Points on a hilly landscape, in no order, each with its height.
A ball rolls from a point to the lowest of its 3 nearest points, and stops where none of them is lower. Distance is the straight distance between rows; heights are no part of it.
z428 height 605: [111 129 145 107 132 126  82 105 154 135 104 106  95 125 108  90 121 112
  97 182 164 120 159 135 128 106]
z753 height 328: [ 80 134 103 110  68 171 157 130  95 123 100 131 102 155 170 157 174 143
 178 110 125 128  71  97 153 126]
z441 height 606: [162 160 135 149 122 121 132 159 146  95 132 128 137 108 150  87 124  86
  73  97 120 176 167 127 120 140]
z477 height 885: [145 167 134 136 131 138 122 140 144 125 118 163 122 119 110  91 136  88
  83 170 125 115 160 120 104 104]
z139 height 804: [ 89 117 146 130 134 144 105 124 127 146 127 141 117 131  91 110 116 110
 113 164 126 116 147 138 139  78]
z361 height 245: [113 122 123 147 114 176 145 124  75 168 127 149 154 140 117 138 146 147
 140 136 117 131  97 115 127 121]
z519 height 488: [168  92 176 144 162  52  99 140 165  83 135 157 168 103  65 139  67 122
 159  92 112 108 155 154 176 106]
z134 height 461: [158 141 149  99 132 106  71 132 149  99  97 135 103 110 119 109 121 106
  98 168 128 101 162 131 115 126]
z952 height 499: [194 121 177 120 169  57  58  92 165 144  65 105 127 117 126 107 119 158
 118 176 182 122 125 138 137 181]
z514 height 56: [ 98 118 103 172 119 137 163 127 109 149 160 149 152 131 112 142 153 159
 152 113  97 110  83  87 164 117]
z105 height 394: [162 150  96 155 134 158 165 145  95 164 174 141 156 130 163 149 138 148
 119 128 133 151 133 122  86 117]
z818 height 346: [101 116 138 107 122 162 141  64  92 157 100 138 111 185 143 133 115 137
 177 127 130 120 101 150 141 100]
z738 height 571: [125 171 107 132  85 204 153 144  60 158 117 121  84 145 160 114 184 122
  83 161 165 155  99 113  53 132]
z516 height 582: [184 164 164 118 116 107 120 149 151  84 108 136 146 108 140  88 134  88
  69  99 124 151 154 117 103 164]
z272 height 683: [ 95 131 164  85 152 117  89  87 186 121  89  81  84 143  88  88 122 126
 143 188 186 162 136 126 134 137]
z230 height 814: [ 54  97 152 101 152 102  78  92 163 112 114 102  93 135  86 117 101 132
 155 143 118 159 111 158 148 136]
z244 height 242: [ 95 109 127 124 107 164 145  95  84 155  97 139 134 164 132 151 133 136
 171 115 119 120  89 125 156 109]
z968 height 456: [176 100 184 121 157  53  65 107 162 134 107 108 114 108 101 118  84 164
 148 159 146 122 151 142 149 154]
z443 height 268: [ 72 135  94 127  71 152 169 113  98 111 105 132  97 135 165 182 160 137
 182 100 122 120  80  94 180 146]
z255 height 589: [123  96 157 102 155  83  70 128 157 111 133 126 128 109  95 141  74 140
 165 143  82 114 145 161 148 142]
z367 height 528: [183 184 129 142 111 128 146 143 156 103 145 133 144 121 149  66 141  68
  63 109 137 159 164 121 106 135]
z774 height 680: [ 67 100 130 117 154  77  77 108 137 109 132 113 130 115  99 155  87 129
 162 123  46 106 108 153 164 161]
z408 height 534: [ 63 158  62 118  42 190 195 140 141 128 141 126  89 138 181 135 185 141
 163 123 175 117  85  94 148 114]
z660 height 366: [228 135 169  94 149  75  89 103 171 121  58 127 152 136 125 122 125 110
  90 124 149  90 125 142 124 164]
z838 height 288: [191 125 167  98 145  78  67 120 146 106  88 133 111 122 125 128 107 126
 122 155 135 104 160 134 121 151]
z280 height 865: [ 30 103 123 110 160  90  84  81 169 105 117 107  98 137  86 131 101 120
 158 118 110 148  97 159 151 134]
z141 height 565: [158 179 128 145 109 179 153 111  71 175 117 159 132 131 136 120 141 117
  87 180 132 136 143 116  76 153]
z80 height 117: [119 116  94 157 117 151 163 134  99 161 172 143 166 120 137 140 151 169
 153 119 118 126  87  91 131 132]
z83 height 281: [159  82  62 141 108 157 197 173  85 110 183 125 191 103 147 193 167 147
 107  45 141  83 151 118  91 116]
z222 height 686: [ 96 137 159  97 159 140 135  55 165 157 103 106  88 175 106  89 103 133
 147 178 175 134 132 143 127 101]
z392 height 393: [ 60 135  72 120  46 160 181 147 122 109 131 117  98 105 166 157 173 168
 155 100 144 125  85  81 148 160]
z56 height 901: [ 31 104 108 141 154  92 104  80 144 111 125 115 105 139 103 132 112 112
 155 100 100 115  89 145 171 105]
z539 height 198: [117 130  80 134  87 162 156 151  80 156 158 117 141 117 175 138 157 179
 143 121 131 139  85  98  95 139]
z359 height 411: [210  98 186 130 176  46  91 107 175 121  96 131 126 120 105 120  88 145
 124 135 153  99 158 141 152 134]
z52 height 790: [ 73 119 165  82 163  95  97  91 200 100  83 105  84 159  73 130 117 138
 181 180 143 171 115 139 169 155]
z814 height 585: [120 123  98 173 154 127 140 204 135 101 176 107 154  87 140 137 132 113
 104  75 119 166 148 146 136 126]
z256 height 467: [ 75 124 120 149 154 125 115 161 132 126 154 147 138 128  94 124 134 121
 133 125  84 106 107 123 155  96]
z499 height 717: [147 151 150 123 144 117  93 156 155  90 112 153 118 112 119 104 123 107
 103 144 111 119 164 118 113 119]
z775 height 526: [ 83 116 128 135 162 102 100 164 144  92 155 133 136 113  98 145 123 121
 157 111  52 107 105 122 155 137]
z613 height 524: [116 135 165 102 115 188 133  75  88 170  89 124  97 182 138 127 131 116
 142 152 147 125 135 145 106 109]
z742 height 443: [193 140  75 120  99 167 195 166  84 148 165 119 154 140 188 180 140 130
  83 103 139 134 144 141  58 125]
z203 height 466: [163 160  94 134 102 169 161 145  66 169 149 128 115 132 191 137 157 141
  86 145 139 154 115 122  47 143]
z15 height 501: [198 151  86 149 105 154 192 147 124 155 175 121 163 137 162 142 142  88
  57 111 139 157 174 154 101 126]
z158 height 186: [ 86 108 109 147  96 138 151  84  97 137 112 145 132 150 127 163 144 136
 172  99 114 103  78 110 193 119]
z458 height 508: [128 143  96 174 165 140 156 179 140 119 181 126 148 120 142 119 136 122
 115 100 121 150 141 132 123 109]
z526 height 379: [106 135 112 168 147 144 138 158 125 138 172 150 148 130 110 115 142 134
 139 120  96 128 116 116 134  99]
z556 height 837: [144 153 144 145 155 123 115 179 138  82 129 144 135 102 118 111 117 113
 120 115 105 155 162 120 120 131]
z553 height 406: [136 149 123 150 105 177 146 131  66 172 127 147 142 134 129 129 155 145
 117 151 131 153 119 113  90 136]
z44 height 560: [111 133 131 138 172 115 116 186 138  74 158 135 147 105 112 135 116 119
 154  95  72 138 124 116 146 148]
z310 height 372: [109 122 146 120 100 182 143 108  67 164  97 136 127 166 133 141 138 128
 152 140 128 134 109 123 123 111]
z788 height 525: [133 108 188 113 146  77  68  98 169 129  75  94  98 113  96 108 112 152
 152 181 166 159 136 140 154 180]
z650 height 674: [117 128 144 133 120 172 130 103 102 176 105 143 127 153 100 115 121 111
 114 167 145 112 146 136 120  94]
z586 height 384: [221 101 171 135 186  43  96 112 190 122  77 116 163 138  97 108 114 108
  78 110 163 102 145 133 149 124]
z800 height 485: [212 166  91 113 103 160 196 136  98 164 160 123 137 145 184 146 144  92
  54 132 130 150 157 140  76 142]
z745 height 457: [195 108 190 128 154  70  96 136 158  90 104 153 153 110  90 141  75 130
 137 108 125 118 168 141 147 126]
z86 height 463: [ 86 141 112 118  71 191 153 152  77 137 114 117 109 149 163 125 185 144
 140 131 148 151  79 101 103 115]
z283 height 695: [ 97  93 145  99 147 100  64 125 138 120 121 116 103 110 102 120  91 129
 143 154 103 126 142 151 138 130]
z675 height 507: [155 159 105 168 143 144 162 160 135 135 171 139 146 124 151 115 135 113
  94 110 134 162 168 137 105 110]
z717 height 269: [ 83 105  61 111  46 146 180 167 100 123 186 103 110  77 205 136 164 175
 133  94 127  78  98 103 104 143]
z877 height 385: [184 158 151  95 128 102  76 129 164 104  92 144 107 121 127  89 144  92
  77 162 148  94 147 124 105 133]
z601 height 893: [ 54 110 138 100 160 115 116  74 179 125 111 110  87 159  94 104 105 133
 147 144 146 151 108 150 147 106]
z301 height 592: [108 126 119 159 175 118 134 202 134  80 179 104 152  95 127 130 120 116
 134  77  91 156 129 125 137 144]
z235 height 581: [135 115 161 116 164  93  91 160 136  88 139 149 147 106  94 145  82 127
 169 115  75 114 143 138 152 140]
z197 height 172: [140 114  78 155 125 137 178 143 102 146 193 123 154 118 162 156 146 175
 158  88 124 111 109 106 113 129]
z110 height 340: [ 67 102 125 133 134 137 129  82 121 152 117 136 127 165 114 134 119 119
 152 120 121 113 100 137 168  87]
z81 height 222: [136 101  67 110  88 134 182 157  88 115 194 105 137 101 201 168 153 177
 149  79 124  80 112  96  94 136]
z951 height 140: [ 65 109 101 177 106 110 146  96 113 134 126 136 128 142 102 159 145 121
 152  96 105  94  81 103 199 109]
z321 height 500: [206 193 109 135 109 151 177 119 133 153 166 138 145 130 167  78 142  70
  63 128 138 145 163 129 116 141]
z54 height 334: [191 133 161  94 136  84  56 114 158 100  78 126 105 114 137 116 126 116
  93 162 145  94 149 133 113 158]
z854 height 267: [109 116  62 122  70 160 161 178  83 136 183 108 116 105 208 132 165 175
 131 108 143  99  96 112  81 126]
z892 height 300: [158 119  73 168 140 149 179 165 117 142 194 120 165 125 163 162 142 133
 114  81 141 132 149 144 110 103]
z372 height 583: [189 134 178 132 129 101 110 145 149  77  93 152 151 102 113 113 107 116
 108 100 115 153 172 122 123 158]
z981 height 100: [132 143 115 167 134 153 149 141 106 159 154 165 154 131 116 115 133 139
 123 149 117 138 133 119 116 105]
z404 height 711: [141 161 142 129 111 173 142  96  93 175 105 148 130 133 114 115 131 103
  93 189 147 107 158 129 109 122]
z777 height 392: [184 125  69 137 117 165 184 160  95 142 173 121 169 132 178 192 146 132
  91  91 141 132 156 144  74 117]
z531 height 647: [ 94 135 159  96 149 119  97  87 167 145  97  83  86 142 105  83 121 113
 123 191 193 135 150 135 129 113]
z529 height 397: [ 91 133 122 106  80 187 144 128  76 138  91 130 107 168 158 147 168 133
 161 123 121 136  79 105 128 114]
z549 height 527: [123  91 152 128 164  49  91 115 171 114 146 132 142 109  88 135  49 139
 182 120  84 102 137 168 178 138]
z444 height 860: [ 74 105 160 101 153  90  84  83 185 109 100 108  98 131  72 133  91 147
 181 152 125 169 103 160 159 171]
z102 height 489: [191 109 184 145 147  85 111 144 149  90 112 157 177  90  78 136  81 125
 129  82 118 146 165 131 147 142]
z848 height 688: [ 91 110 147 110 144 139 121  81 145 161 104 110 102 156 106  97 107 114
 122 159 160 128 141 152 135  83]

For each start below, name the point where the ball stops.
z283: z838
z102: z838
z44: z981
z613: z514
z56: z514
z774: z981
z15: z892
z310: z514
z516: z892
z441: z892
